Points, in no order, along strands that fork and pass close to each other.
Points whose rows are less than 97.6 apart are linked; no others are. Some points are linked to none.
q_700: [ -9 -11 -26  -8  10   9  -7 -14   9 -18 -19 -13   8 -20   0 -26 -12  36
 -16  12  24 -44 -23  -3 -39  -9  21  -7  -2   9 -26 -26   4  -1 -23  -2
 -16  -4]
q_516: [  8   6  17  -1  10  36  -3 -22  19   6 -16  17  18 -33  12 -29  -3  41
  13   4  19 -26   7  36 -92  37  12   8  39 -13 -23 -31  10   5 -28   9
   0 -15]
q_910: [ 23   7 -24 -12   1 -11 -27  28 -23 -26  28 -14   6 -48  -4 -30   0  56
  -1  -4  -7 -12 -31 -21  -4 -12 -12 -29 -17  15 -33  42  -3  29  -3   8
  19 -24]
q_768: [-30 -27 -40  -4  -7 -35   0 -36 -27 -28 -16 -47   7  12 -12 -14 -17   7
 -36  30  -1 -33 -30 -21  35 -37  -1  19  -3  31 -18  20   1   3   8 -43
 -40   9]
q_939: [-26 -27  -8   3  -2  23  32 -16  29  -4 -29   6   7  10  18  27 -17 -20
 -24 -21   4  -9   8  13 -15   2  58  33  22   5  27 -65  31 -26 -24  21
   9 -32]
q_920: [ 19  -8 -41 -30  11 -28 -17 -14   9 -19   9 -13  -4 -46  17 -45 -27   9
 -13  -1 -20 -31 -13 -54   7 -22  17 -29   3  32  24   2 -10  14 -33 -15
   2  23]
q_351: [  6 -25 -15   1  28 -17   4 -19  -1 -14  26 -13  -2 -27 -12   3   1 -24
 -13   4  24  36  10 -16  42 -19 -12  -2  35   3  44  49 -19 -43 -11  -3
  13  21]
q_782: [ 11  -6  22  22  20  -8 -21 -60  -4  10  -3   1 -31  20 -22 -12   1 -10
  16  32  12  19  27  13  53  13 -31  14  24 -11  16  55 -46 -21   3 -26
  -8  26]
q_526: [  0  32   8   0   4  -2 -19 -12   9  13 -10  -5 -21   8 -27  31   7   3
  18   7  17  16 -15  25   2  13 -15   6 -10 -49 -29  -7  13 -23  -8  31
 -13   1]
q_617: [-32 -21  28  31 -27  11  27 -17  -2   6  -2  18  12  57  15  40   3 -30
  -6  -7   0   8  17  26   6   4  23  17  16  11  30 -11   7 -26  25   3
  -3 -45]
q_683: [ 34 -16  12  -1  25  -9  -5 -16   5 -10  -9  25 -12 -26  -3 -43  -4  11
  23  -1  -5 -22  14 -13   8   3   8 -42   1  28  40   6 -49  -3 -28  -6
  30  17]
q_635: [ -6  19  12  -4   4  24  -5 -41  20  23 -27  14  11  -4  17 -27  -4  22
  13  23  15 -29  18  49 -78  38  16   1  37 -16 -16 -44   5  -8 -29 -13
 -32 -13]
q_857: [-16 -13  36  34 -13  34  28  11   6   7  -9  31   5  62  -8  54  24 -12
   5 -17  -7  15   4  37 -13  12  11   9  -6 -11   1 -25   9  -8  21  21
  -4 -34]
q_469: [-17   2 -28 -13 -26 -27 -33 -24 -20 -18  53 -36   4 -38  -7  -2 -16  14
 -29   4   0  22 -34 -19  14 -20 -17 -13  28   4   3  51  10 -27   5  -4
  12 -63]
q_373: [ 40  -7  43   9  17  16   4  -1   5  -4 -18  39  -8 -35   8 -46   7  33
  32 -11 -12 -35   9   7 -50  26   5 -31  -9   9  -2 -13 -31  26 -14  12
  36   8]
q_230: [ 20  -4   9 -13  26  15  -3 -14  30   3 -29  19 -14 -16 -18   6  -7  -2
  18  -3  26  -4  10  17 -22   1  10   1  17 -29  15 -30 -12 -26 -47  23
  -7  30]
q_485: [-32  22  -7  11 -12  16   5   9   3  19 -26  -2  10  53 -12  28  15  13
  -4  -6   0 -20 -18  29 -23   6   0  15 -32 -26 -51 -35  43  23  16  -5
 -31   2]
q_518: [ -5  15 -28 -20  25  22  -3  17  29   3 -27   3   7  -5 -26  21   7  16
   5 -15  18 -27 -24   3 -36   2   2   8 -26 -34 -40 -57  34  16 -27  20
 -18  31]
q_795: [-19  -7  21  22  -9 -17 -18 -63 -16  11 -17  -1 -17  35 -14   7   0  -4
   2  35  14  10  20  34  39   2 -23  -2  23   5  12  47 -37 -32  12 -34
 -20 -14]
q_77: [-53 -13   0  25  -5  25  25  -6  -6  13 -29   6  18  65  -7  29  12  11
 -24   1  14 -27 -15  32 -18  -7  26  25  -7 -10 -28 -31  35  -3  16 -12
 -28 -19]
q_113: [ -9  12 -25 -27 -18 -45   0 -25  16   4  -4 -22  -3   3  17   6 -31 -66
   2  -6 -17   9   8 -33  49  -7   8   8   2   4  50 -28  10 -28 -13 -15
 -15  38]
q_422: [  3  12 -20 -19  24  24 -17 -11  33   0 -18  -9  12 -26 -16 -13  -3  29
   5   1  32 -28 -10   7 -54   9  -5  26  14 -35 -42 -40  25  18 -32  11
 -32  37]
q_655: [  7  24  34  15 -29  32  11  33  16  25  14  21   9  32  11  24  17   2
  17 -25 -25  24  13  29 -26  27 -12  24  -4 -29 -18 -17  30  40  30  17
 -12 -20]
q_673: [-12  22  26  16 -44  14  -5  46  -8  18  35   3  10  32  16  32  12  -8
  16 -18 -12  31   1  20  -9   9 -24  18 -14 -12 -17  -6  19  10  47  13
   5 -44]
q_182: [ 22   7 -17 -14  14  -2  -3  19  10   4  10  -7   2 -23  20 -29 -10   6
  -7 -10 -10 -15   4 -31  -6  -4  16  10  10  -4  -1   4  12  41  -7   3
 -12  44]
q_231: [-18  -9  -9   7  -3   7 -15 -24 -18  -7  11 -20  16 -10   5 -25  -7  46
 -33  30  13 -22 -18  20 -30 -14  19  -1  36   4 -28  28  12   0   3 -20
 -19 -40]
q_547: [  4 -19  -3  -4  -7  15  25   1  19   1 -17  10  10   9  36  -9 -11 -23
 -12 -27 -23 -22  19 -19 -13   6  56  26  11  24  25 -47  25  28  -5  -4
  -4  21]
q_856: [  3  35  20   7 -24 -24 -41 -17  -6  30  21  -5 -26   3  -5  11  -5 -20
  34   3  -6  44  16   9  37  26 -46  -6  -4 -17  17  27 -32 -33  18   4
  17 -15]
q_804: [-13  20  -4 -16 -37 -35 -15 -41  14  17  -8 -14  -5  13  21  -2 -30 -39
   2  -2 -24   1   9 -14  34   7  11   7  18  -2  35 -17   7 -13  -6 -14
 -20   6]
q_393: [-23 -30 -61 -21   0 -37   5 -26   1 -38  10 -27  16 -32   1   0 -31 -16
 -40   0  -1 -13 -26 -43  27 -39  20 -13   4  35  33   4   1 -29 -17 -13
   2 -12]
q_738: [-16 -16   2  23  -1  -6  -1  -8 -35 -15  10 -17   3  17 -28  31  19  -1
  -6  11  31  33  -7  13  50 -12 -32  16   1   8  -8  54 -18 -27  33  -6
   1 -30]
q_883: [ 25 -20  36  11   2  42  43  25  33  21  13  35   6  17  21  10   8 -43
   7 -31 -25  35  36   0  -7  17  20  29  40  -3  52 -34  19   8  -2   8
   3  14]
q_574: [ 13 -47  10  -2  42  16  27 -12  14 -27 -46  27  -6 -19  -7 -12   0   0
   0   7  29 -26  24   2 -29  -9  27 -17   0  25  30 -27 -45 -32 -54  11
  21  20]
q_511: [ -4 -23   4   6   0  36  47  16  35  -4 -24  27   6  16  10  41   8 -36
  -7 -39 -23  19  11  11 -18  12  45  18  -3   3  28 -84  31 -14 -25  24
  14 -17]
q_491: [ -6  49   5  -9 -33   1 -23  24  -2  20  43 -32   8  -4  34  -7 -16  -8
  -2  -6 -15  35   0   1   0  19 -25  52   7 -44 -33   9  42  33  31  16
 -16  -4]
q_392: [ 15  -9  -8 -14  -1 -10 -17 -16 -28 -37  -2  -2  -8 -41  -5 -56   7  54
   0  17  -6 -38 -22  -5 -15  -4  -9 -58 -11  41 -12  27 -32   6 -21 -25
  15 -38]
q_326: [  2  -5   2   3  16  35  18  42   0   1  27  -7  12  -1 -20  36  18 -15
 -21  -5  23  36 -10  -8  -3 -14  -9  34  18 -38 -19   8  37  -8  19  27
  -5  15]
q_556: [ 18 -12   7   7  46  -7  -3 -31  -2  -1   3  -3 -25 -15 -27  -7   4 -16
   7  22  22  31  14  -3  39  -5 -19   5  31 -16  22  47 -33 -35 -22  -3
  -1  47]
q_119: [  4  27 -14 -11 -20 -20 -38  30 -22   7  46 -30   2 -24  15 -19 -12   3
   3  -6 -15  24  -6 -33  24  -1 -37   5 -16   0 -16  41  -5  25  30  -2
  13  -3]
q_172: [-11 -29 -10  -3  -6   2  39  -5  19  -7  -7   9  13   5  34   9 -15 -53
 -15 -25 -17   0  25 -22  11  -2  53  13  18  34  63 -44  15 -12 -12  -2
  11  10]
q_564: [ 33   9 -38 -31  26 -22  -9  30  11  -3  14  -7  -9 -51  17 -43 -11  14
  -1  -7 -16 -17 -13 -50  -4 -13   7 -25  -4  10   6   5   3  28 -31   2
   6  56]
q_494: [ -1  34   8  -1   8   4  -9   1  -5  12   2 -16 -25  22 -27  33   8 -15
  13  17   8  37  -6   2  16  17 -28  34 -24 -44 -43  12   9  -5  18  17
 -19  24]
q_978: [ -5  -6  -5  -3 -14  12  41  36  26 -13   8  12   9   5  22  35   7 -48
   6 -39 -28  22  -2  -7  -2   0  33  -1 -28  17  37 -80  32 -24  -6  22
  29 -24]
q_841: [ 16  18 -19 -18  -3 -17   1  77  -7  -1  45 -14   0 -20  15   9  11 -26
  13 -15  -4  34 -16 -38  15 -14 -32 -20 -36  16   7   7  17  -6  14   6
  28  28]
q_689: [-19 -40  -6   8  -2  -4   3 -42  -4 -21 -10  -7  11   7   9 -17 -13   4
 -30  16  11 -27   4  -5  11 -20  30   4  28  37  21  19 -17  -6  -1 -25
 -15  -9]
q_876: [ 15  23  16  -6  -5  -1   5  14  21   8 -32  30 -20  14  -8  19   9   1
  42 -21 -20 -11  -1  15 -17  19   4 -35 -47  -9  -1 -53  -2  14 -16  23
   4   0]
q_467: [  9  20 -11 -12  12   7  -7   6  12  13  -1 -17   3  -1  14 -19  -5   3
 -10  -1  -6 -13   5 -14  -9   2  -2  43   3 -29 -35   2  28  57   8  -5
 -45  64]
q_260: [ 10 -16 -35 -10  22 -24 -21 -37 -20 -39  11 -35 -15 -38 -27 -15   0  17
  -9  20  10   3 -21 -15  41 -25 -28 -12   8  15   3  52 -25 -19 -20 -19
  -3  -4]
q_433: [ 16  -7  16  -4  16  34  -6  -2  14 -11  -3  18  13 -58 -13 -15  -5  48
  12 -10  28 -19 -12  21 -81  11  16   6  28 -22 -24 -11  13  -8 -28  32
  26 -23]
q_809: [-26   8 -29 -10 -43 -25  -2  35 -29 -10  14 -20  23   4  25  -4 -13  13
 -21 -10 -25 -22 -29 -34   1 -11  10 -14 -41  42 -23   0  22  33  37 -12
  11 -38]
q_220: [-21   2   5   9   0 -11 -19 -64 -29   7 -16 -15 -14  27 -14  -7   3  15
 -13  60  15  -3   3  43  10 -12 -16  -7  23   2 -20  38 -23 -29   6 -51
 -39 -26]
q_151: [-15  -3  25  28 -28  19  11  46 -11  -1  16  11  12  54 -11  57  29 -17
  13 -19  -4  30  -6  14   3  -5 -16   4 -39   5  -3 -15   1 -11  41  13
  15 -38]
q_384: [ 15  11  14   7   1 -13 -24 -10  -9   8 -10   3 -18  10 -10 -14   6  17
  17  13   0  -5   8   6  23   5 -24 -11 -13   1 -15  29 -29  15   5 -11
 -11  19]
q_359: [ 34 -10  11  12  19 -12  -3   6  -6   1 -11  30 -10   3  -8 -39   7  11
  25   1 -12 -23  21 -15  30   6 -10 -38 -21  38  27  23 -51  29  -1 -24
  25  25]
q_73: [ -5 -14 -31 -15  49  18  12   7  24 -12 -26  -1  -1 -30 -44  26  -6  10
 -15   5  46  -3 -18   5 -21 -30  -2  12   4 -44 -20 -30  13 -44 -52  32
   2  27]
q_443: [-29 -24   3  29 -22 -13   5  -9 -38  -8  -8  -3   7  44 -16  32  17  -1
  -6   7  20  10   4  21  44 -10 -21  -6 -13  35   5  44 -29 -16  42 -29
   0 -42]
q_740: [-20  20   2   1 -14  20  10  -9  -3  22 -12   9  29  16  44 -25  -2  26
 -14  13 -19 -40  11  33 -65  22  30  11   6   4 -38 -23  33  58  22 -26
 -28 -12]
q_279: [ 19  39  26   8 -26 -23 -37 -15  16  38  30  18 -16 -10   9 -30 -23   1
  37  -3 -35  15  24  10  15  36 -26 -27  24 -14  46  12 -34   4   1   4
  40 -27]
q_349: [ -8  15   9   3 -29   7  -9   4   0  12  41 -28  16   8  26   3 -11 -23
 -14  -4   0  29   6  -4  12   2   0  63  39 -33  -7  13  41   4  32   8
 -23  -4]
q_447: [  7   4 -28 -22  38  26 -12  -4  27  -1  -3 -15   8 -47 -33   6  -9  28
  -6   1  42  -4 -23   3 -41 -10  -5  33  29 -54 -38 -22  31 -11 -37  29
 -11  29]
q_812: [  2   2  23  -2 -16 -20  11 -29  19   7 -16  25 -18 -10  22  11  -9 -21
  28 -18 -29  -7   7   9   1  27  27 -47 -10  25  52 -45 -24 -23 -19  17
  39 -37]
q_735: [-23 -26  23  34 -29   1  16  -4 -21   2   1  16  13  59   2  33  13 -17
  -2  -5   3   9  21  14  25  -4  -2   5  -6  28  21  20 -15  -8  43 -14
  -1 -32]
q_934: [  2   5 -29  -7  13 -28  -9  11 -22 -20  29 -30  -6 -22 -22  23   4 -20
   0  10  19  42 -22 -23  46 -14 -37  -3 -22   5  -1  38  -7 -40  13   2
  15   1]
q_587: [  3  21  -5  -5 -10  27   4  42  18   9  25  -8  19  -3   0  24   8  -5
  -6 -27   2  23 -17  -3 -18   3   3  37   5 -43 -26 -27  59  16  15  34
 -10 -10]
q_663: [-37 -38 -42  -6  -2 -29  33  -8   1 -30   2 -19  29   6   6  18 -20 -45
 -40 -11   7  -8  -1 -35  34 -33  33   1  -6  38  47 -10   6 -36   0 -12
   5  -3]
q_772: [ -7 -20 -37 -26  -3 -33   2 -23   5 -25  -4  -9   3 -24  13 -16 -25 -13
 -19  -4 -13 -29 -12 -45  19 -20  28 -30 -11  49  36  -7 -12  -5 -20 -13
   7   3]
q_169: [ 14  28  35   2 -28 -23 -10 -17  13  27  14  27 -18 -18  18 -10 -14   1
  43 -13 -39   9   9  15  -2  36  -2 -50   8   6  46 -14 -28 -10  -7  13
  53 -49]
q_363: [  1 -20   3  19 -21   4  -6  13 -33  -7  40 -10  26   0  15 -21   3  26
 -24  -1   1   5   8 -15  20 -13  -8  24  25  25 -12  73  -5  42  49 -21
   1 -23]
q_530: [ -1 -15  26  27 -25  16   4  -3 -17  14  21  17  18  23  38 -36  -2  23
 -15   4 -17 -16  30   3  -5   5   9  22  30  21  -2  51  -8  56  45 -23
  -1 -14]
q_136: [-20  -5 -21 -14 -11 -18  18  -8  13 -15 -42   5  -5   9  27   7 -14 -20
  -5 -15 -29 -45  -8 -18  -4   1  48 -27 -44  42  17 -72   7   3 -19   1
   8  -3]
q_464: [ 16 -18   3 -16  28  17  20 -12  32 -10 -50  24 -13 -19  -3   2 -11  -8
  13  -8  18 -25  15   5 -36   2  30 -11  -3   5  28 -61 -21 -26 -60  21
  16  18]
q_791: [ 19  33  41  12 -13 -14 -37 -26  13  36  28  14 -22  -8  -5  -8 -13  -8
  39   1 -11  34  22  22  22  30 -30 -10  35 -38  33  22 -26 -29  -6  18
  22 -22]
q_33: [ 40 -13  17  -4  25  15  13  36  -4 -12   0  30   2 -46   0 -27  13  32
  13 -21  -8 -18  -5 -18 -37   3  16 -27 -15  14  -6   3 -13  32 -10  24
  43  12]
q_177: [ 36  -6  26  16  27  10  19  52  -8  21  -5  33 -18  18 -27  -6  33 -10
  19   0  -8  21  22 -15  22   6 -37 -27 -15   1  14  27 -29  27   9  -9
  18  64]
q_639: [ -9  30   7  -1 -17  13   0  25  -8  14   4 -20  -9  46  -5  34   9 -40
   7   4 -11  37   2 -12  19   8 -25  53 -35 -35 -38 -12  28  11  34  -5
 -25  37]
q_728: [-32  35  -2   6 -27 -14 -25  -4 -38  32  10 -18   8  24   8  15  -6  18
 -14  32  -7  15  -3  37  -6   1 -14   5   5 -20 -48  30  13   6  36 -20
 -20 -41]
q_409: [  1  31  11  -6 -11 -11 -15 -12  18  18 -28  11 -17  15   7   0  -1   9
  24   4 -10 -20   0  27 -18  20   3 -21 -14 -12 -11 -30   2   8 -11   4
 -19   0]
q_329: [ -7   2  -2   6 -30  -2   3  35 -29  -2   9   2  17   7  34 -18   5  33
 -12  -9 -29 -28  -6 -20 -17   3  14 -12 -38  43 -34  12   9  67  42  -9
  14 -24]
q_194: [-30 -37   0  27  12  27  28  10 -11 -15 -24   8  14  52 -21  27  18   8
 -26  -2  21 -24 -11  11   0 -20  20  16 -21  10 -21  -9   7   8  16  -2
 -19  -5]
q_389: [ -6 -25  20  27   4  25  11   8 -17   0  -5   9  10  44 -16  21  22  13
 -16   5  22  -3   4  12   5 -12  -2  30   5  -4 -31  31   2  24  35  -5
 -24   3]
q_355: [  3 -34  27  29  -9  23  21  -9 -12   2  -7  28  14  37  34 -30   8  11
 -14  -1 -14 -38  32  -5 -10   3  29  21  11  39   1  21  -9  58  38 -28
  -4  10]
q_550: [  0   3 -23  -5 -21 -18 -31   8 -34 -12  46 -41   9 -27   9 -23  -7  23
 -21   4 -10  15 -15 -30  25 -14 -29  15   8  13 -23  67  -1  27  31 -18
   3 -19]
q_54: [ 37   0   3   1  21   4 -17  28 -26 -15  16  -2  -3 -31 -23 -23  18  47
   6   2  12   4 -12  -7   7 -11 -28  -6  -7  -7 -37  58 -17  31   5   7
   8  10]
q_337: [-39 -33 -20  -3 -14 -10  40   5   9 -20   9  -9  31  23  19  30 -14 -66
 -27 -21   1   8  12 -18  24 -20  38  21   5  23  59 -35  22 -42   4  -4
   8  -8]
q_395: [ 12   3  -4 -15  17  25  -6  10  25  -2   5   8   6 -47 -22  12  -9  26
   6 -17  26   2 -18  16 -47  -1  14  13  28 -47 -18 -19  26 -15 -28  46
  12 -10]
q_210: [-10 -31 -10   0  51  14   7 -14  13 -21 -29  -1  -4 -17 -48  19  -2   7
 -15  16  55   0  -4  20  -6 -30   2  12  18 -31  -8  -6 -16 -57 -45  24
  -4   8]
q_44: [-30  26  -5   2 -28   6   9  -3   3  25 -25   3  16  40  24   4  -3  10
  -4   2 -23 -33   0  33 -36  18  30   8 -12  -4 -32 -42  45  34  15 -24
 -31 -14]
q_674: [  9  -2   7   7  25 -10  21  33 -13   3   4   2 -26  10 -25  20  29 -39
  14   8  14  51   9 -14  46   5 -51 -16 -20   5  25  37 -24 -29   6 -13
  21  57]
q_128: [ 10  25   6  -4   2  17   4  24   3  17  -5  -9  -2  31  -3  13  14 -19
  -4  -5 -14  15  10 -13  -1   6 -16  44 -19 -36 -38  -3  30  50  25  -6
 -36  64]
q_927: [  9  29  18 -19 -10 -25 -33 -49   3  12 -13  16 -26 -21   0 -42 -10  18
  23  28 -20 -19   3  23 -26  14  -5 -72   5   4  20 -10 -37 -29 -44 -17
   7 -30]
q_285: [ 17   7  25   7  16   8  -8  14  -3  -1  -1  14 -10  -6 -45  33  18   7
  21  -2  25  27 -12  23   1   0 -23  -8  -5 -43 -18  14  -6 -26  -6  41
  10  -7]
q_250: [  7  13 -23 -16   6   0   5  36  14  -8 -18   6   2  -3  -4   8   4  11
   6 -20  -8 -31 -25 -18 -23  -4  18 -19 -51   4 -26 -47  22  27 -10  18
  -1  17]
q_514: [ -3  30  -2  -6 -12   8 -15  -1   5  11  -4   1  15  -4  31 -44  -4  41
   1  11 -12 -37   5  16 -49  20   2  -2  -7  -4 -41  -3  13  64   7 -13
 -28  13]
q_59: [-21   1 -22 -13   6 -39   7 -30  12  -5 -25 -15 -14  20  -6  29 -15 -64
   1   5   0  11  12 -15  54 -12   2  -4 -15   1  40 -20  -8 -48 -19  -7
 -17  35]
q_141: [-27  -4 -15  -7   2  -3   2 -26 -15 -10 -28  -5   4  -5   3 -21  -2  29
 -19  30   8 -46 -27  16 -36  -3  27 -41 -14  29 -20 -29  -5 -19 -16 -20
  -3 -41]
q_335: [ -3  -3   0  -9 -17 -16  23  -6  23  -8  -6  16  -4 -13  28  24  -6 -40
  14 -32 -26   5   2  -9   6  12  37 -28 -21  30  54 -67   4 -25 -15  25
  40 -33]
q_859: [ 30   5   4 -13  16  14  11  55   2  -9   4  20   6 -26 -13   7  17  25
  14 -26  -4  -5 -21 -14 -34   0   5 -26 -34  -8 -25 -12  11  30  -3  37
  25   7]
q_869: [ 21 -39  14  -2  32   4   5 -32  10 -25 -18  24  -8 -41  -2 -29 -10   2
   8   1  14 -20  21  -1 -11  -4  24 -31  19  29  49  -5 -50 -36 -52  10
  36   0]
q_334: [-31  20 -25  -4 -40 -12   4  28  -8   2   7 -16  18  17  22  10 -11   0
 -13 -17 -22 -18 -28 -17  -6  -4  24  -1 -33   9 -18 -36  45  16  23   2
   0 -32]
q_687: [ 14 -32  26   3  17  45  49  26  35  17  -8  32   0   6   0  26  11 -38
  -3 -17   1  35  33   5 -15   5  15  20  51 -20  53 -23  13 -17 -27  19
   5  31]
q_848: [  9  15  12  18 -17 -15 -30  19 -19  32  18   7 -15  21   0 -17   1 -10
  26  -2 -22  20  33 -10  41  17 -49   5 -20   7   5  41 -43  30  46 -25
  15  16]
q_749: [-38 -18  -1  11  -5  27  22 -32  12  10 -20   2  14  19  18  14 -13   7
 -28   4  15 -23  -2  36 -37   5  51  28  40  -2   4 -39  32 -26  -8   3
  -6 -44]
q_919: [  1 -30 -40 -10  28  11  -5 -13   8 -25 -20 -27   9 -21  -5 -35 -11  34
 -26  20  32 -42 -19 -19 -28 -26  10  19  10   8 -28 -12  -1   8 -24 -14
 -40  32]
q_483: [ 21 -13  26  -2  26  35  16   3  26  15 -14  28  -5  -1 -20  23   9 -19
   7  -6  19  24  21  18 -13   4   7  20  41 -41  24 -11   3 -18 -28  26
  -7  30]
q_979: [  3 -14  -8   7  10  -4  22  54 -22 -20   0  10   5  22 -25  36  30 -12
   3 -13   8  18  -9 -15  26 -20 -19 -27 -55  25   0   8 -14  -2  17   4
  17   3]
q_937: [-22  -4  -8   4 -17 -13  -1 -30 -13   0  10 -39   9  22   9   6 -19 -25
 -25  15   4  12   0 -14  28 -12   7  59  31 -19 -12  18  25  -4  26 -11
 -36  17]
q_186: [ -1  33  10  -9 -37 -25 -29 -34  17  31  32 -14  -4  -7  28 -23 -35 -35
   7  -6 -29  25  20  -9  34  19 -12  18  43 -17  44   6   6  -8   5  -9
  -1  -9]
q_531: [ 35  -3  15   3  30   9   3  33 -16   3   0  14 -11  -2 -27  -7  28  14
   9   4   8  12   5 -10  20  -5 -31  -8 -14  -6 -19  41 -19  27   8  -1
   2  45]
q_266: [  8  28   9 -10  15  -7   6  28   1  11   8  -3 -31  10 -22  40  16 -51
  30   9   5  58   4  -9  34  11 -44  -6 -36 -23   8   2  -7 -41   0  12
  14  42]
q_17: [ -3  14  16   8 -10  32   6  31   8  12  15  11  20  10  -2  22  17  26
   1 -21   0   3 -12  26 -43  17   0  19   0 -33 -39 -10  38  33  23  30
  -3 -25]
q_284: [-28 -18 -14  -5  23 -27   7 -31  24 -16 -37   0 -16  15 -24  34  -9 -38
  -4   7  20  -5  11  11  36 -17  13 -17 -10  -4  35 -26 -26 -66 -40  17
  -6   6]
q_378: [ -8   1 -20  -5 -16 -31 -24 -19 -14 -15  32 -26   0 -23 -11  13  -9  -8
  -7  -2  10  27 -19 -14  34 -13 -25 -20   1  12  23  39 -15 -41   8  -2
  17 -39]
q_70: [ 30  10  22  -2  -3  21  23  52  22  23  31  18   3   0  17  -1  13 -29
  16 -28 -23  32  19 -14  -5  12  -1  13  16 -13  29 -21  21  21   6  13
  11  24]
q_825: [  6  -9 -27  -6  29 -28  20  36 -13 -22   9 -11 -13 -23 -24  23  24 -23
   4   3  24  43  -9 -18  46 -13 -41 -31 -28  16  22  38 -20 -41  -5  -5
  28  27]
q_881: [ 23  25  17 -11   5  20  10  47  16  29  39 -10  -5  -9  17  -4  10 -36
   2  -8 -11  50  15 -20   7  14 -21  37  26 -38   3   5  35  17  11  10
  -4  54]
q_221: [ 10 -26 -36  -7  24 -31   2 -26 -12 -30  10 -20  -1 -31 -22  -5   0 -13
 -13   4  11  13  -1 -19  52 -22 -21 -25   8  28  47  50 -35 -34 -16 -23
  10   9]
q_219: [ 30  -5 -12 -13  20  -6 -15  19 -18 -39 -11   3  -4 -41 -14 -39  10  54
  13   5   7 -35 -26 -10 -14 -10  -7 -45 -34  24 -29  15 -24  18 -20  -1
  10  -4]
q_552: [  4 -14  12   2   2   4  -4 -24 -14 -22 -14  14   0 -36  13 -35   3  38
  -6  14   0 -35 -14  11 -39   6  21 -45   4  33  -6  -2 -19  -9 -16  -3
  29 -43]
q_627: [ -1  14   3   3 -11   8  -1  22 -14   1  -6  10  10   5  23 -28  13  49
  -1   5 -14 -37  -6  10 -42  14   5 -20 -34  21 -53   5   5  68  25  -9
  -4  -8]
q_634: [-22 -34 -37   2   9 -27   9 -29 -18 -22   3 -42  13   7  -6   2 -17 -21
 -37  17   8  -1  -9 -29  39 -36   8  39  18  12   1  25  11 -10  13 -23
 -32  31]
q_956: [-19 -17 -22  -8  37 -11  -2 -35  25 -16 -29 -12 -16  -8 -29  26 -16 -19
 -11  19  37   2   1  14  16 -24   9   8  13 -28  15 -18 -15 -72 -54  24
  -8  11]
q_603: [ 40  -7  34  20  13   5  15  37  -5  13  -1  45 -11  17 -11  -9  22   2
  36 -15 -22   0  24  -9   9  10 -16 -35 -31  21  19   8 -43  37  12  -2
  35  24]
q_731: [  7  42  -1 -11 -23  -4 -31  46 -15  16  50 -30   2 -11  28 -16 -12  -6
   5  -4 -19  33   2 -21  13   9 -39  37 -19 -23 -33  27  13  45  38   7
   0  17]
q_200: [-20  40 -27 -10 -30  -2  -7  39   6  10  17 -23  17   2  13  14  -8   7
  -9 -21 -10   0 -32  -4 -13   2   3  22 -23 -29 -40 -37  64  24  18  19
 -13 -21]
q_97: [  1  50  21 -14 -18 -23 -27 -43  11  43 -27  15 -24  12  14 -22 -11   3
  29  30 -26 -15  17  43 -13  24   0 -45   3 -11  10 -23 -21  -9 -24 -21
 -19 -17]
q_949: [ 28  11  35   2   0  -4   5   9   9   5 -19  35 -18 -16   6  -7   7  19
  44 -18 -25 -19   1  14 -29  26  11 -48 -32   8   6 -29 -24  16 -12  23
  38 -14]
q_656: [ 14  16  13  -2   8  27   5  52  -7   9  44 -18   6   3  -4  17  19 -21
 -10   1   6  48  -3 -17   4  -4 -29  43   4 -34 -29  26  32  15  34  14
  -5  30]
q_330: [ -4  -9   7  16  18  -1  -7  -1 -23 -17   7  -7  -6  -3 -47  33  17  12
   1  12  36  31 -20  21  27 -13 -25   4   4 -23 -21  45 -11 -39   7  25
  10 -28]
q_496: [  7  31  13  -2 -13 -19 -18  13  -1  22   7  -3 -24  21  -5  27   5 -38
  36  -6  -8  36  13  -4  36  13 -33   1 -31 -12  11  -7 -13 -17  14   8
   5  15]
q_118: [-23 -19 -12  -3 -20  -4  -4 -35 -16 -11  10 -17  13  -6  22 -27 -17  21
 -41  18  -5 -27 -14  -7 -10 -18  30  -2  38  36  -1  28   7   8   9 -29
 -11 -36]
q_664: [ 15  24  12 -11  -6 -30 -50 -49  -9   7  -5   1 -36 -18 -13 -46  -9  22
  20  31 -16 -10   5  11   8   8 -38 -59   3   3  11  27 -46 -16 -35 -31
   5 -16]
q_669: [-12 -13 -35  -3   0 -28 -16 -27 -33 -31   0 -40  -6 -10 -19  -8   0  20
 -20  24   2  -8 -27 -13  42 -27 -25   3  -4  25 -17  49 -16   0  10 -33
 -18 -12]
q_866: [ -6 -24  13  24   3  21  -3  -9 -19  -7  12  -2  17   9  -5  -7  11  43
 -22  18  29  -9  -4  22 -10 -11   1  23  37  -2 -30  52   2  12  25  -4
 -19 -24]
q_473: [ 15  14  11   3   0 -17 -36 -35 -22  -2 -20   0 -32  -1 -17 -41  10  35
  24  38  -1 -14   7  21  17   6 -45 -40 -10   6 -17  41 -52  -2 -12 -39
 -13  -3]
q_710: [-22   0  11   6  -1  19   4 -37  13  16 -32   9   5  24   9   0  -4  12
  -4  20  18 -26   6  47 -43  13  27   8  30 -12  -6 -33  11 -17 -13 -13
 -35 -15]
q_208: [ 10 -28  13  11  -6  22  27   3   2   4  -7  17  17  20  47 -33  -4  -6
 -20 -20 -30 -36  28 -26 -17   6  47  30   9  36  11 -14   9  65  19 -19
  -1  33]

A fork is a point with three links. Follow the links from the first point to the second and name the forks in between, in order.
q_335, q_927: q_447
q_664, q_683: q_531
q_464, q_617: q_587
q_329, q_384: q_587, q_531
q_392, q_59: q_531, q_447
q_927, q_809: q_531, q_587

Follow the links from the first point to the second, and from the first to the third. Name the last point that the two ways share.
q_587, q_552, q_949: q_531
q_869, q_700, q_473: q_531
q_59, q_169, q_219: q_447
q_856, q_33, q_59: q_447
q_526, q_683, q_485: q_587
q_151, q_740, q_574: q_587

Name the points in between on the shortest way along the links from the first point to the second, in order.
q_433, q_373: q_395, q_447, q_422, q_518, q_250, q_859, q_33
q_881, q_735: q_656, q_326, q_587, q_17, q_655, q_673, q_151, q_857, q_617
q_978, q_473: q_511, q_939, q_749, q_710, q_635, q_516, q_433, q_395, q_447, q_422, q_518, q_250, q_859, q_33, q_373, q_949, q_876, q_409, q_97, q_927, q_664
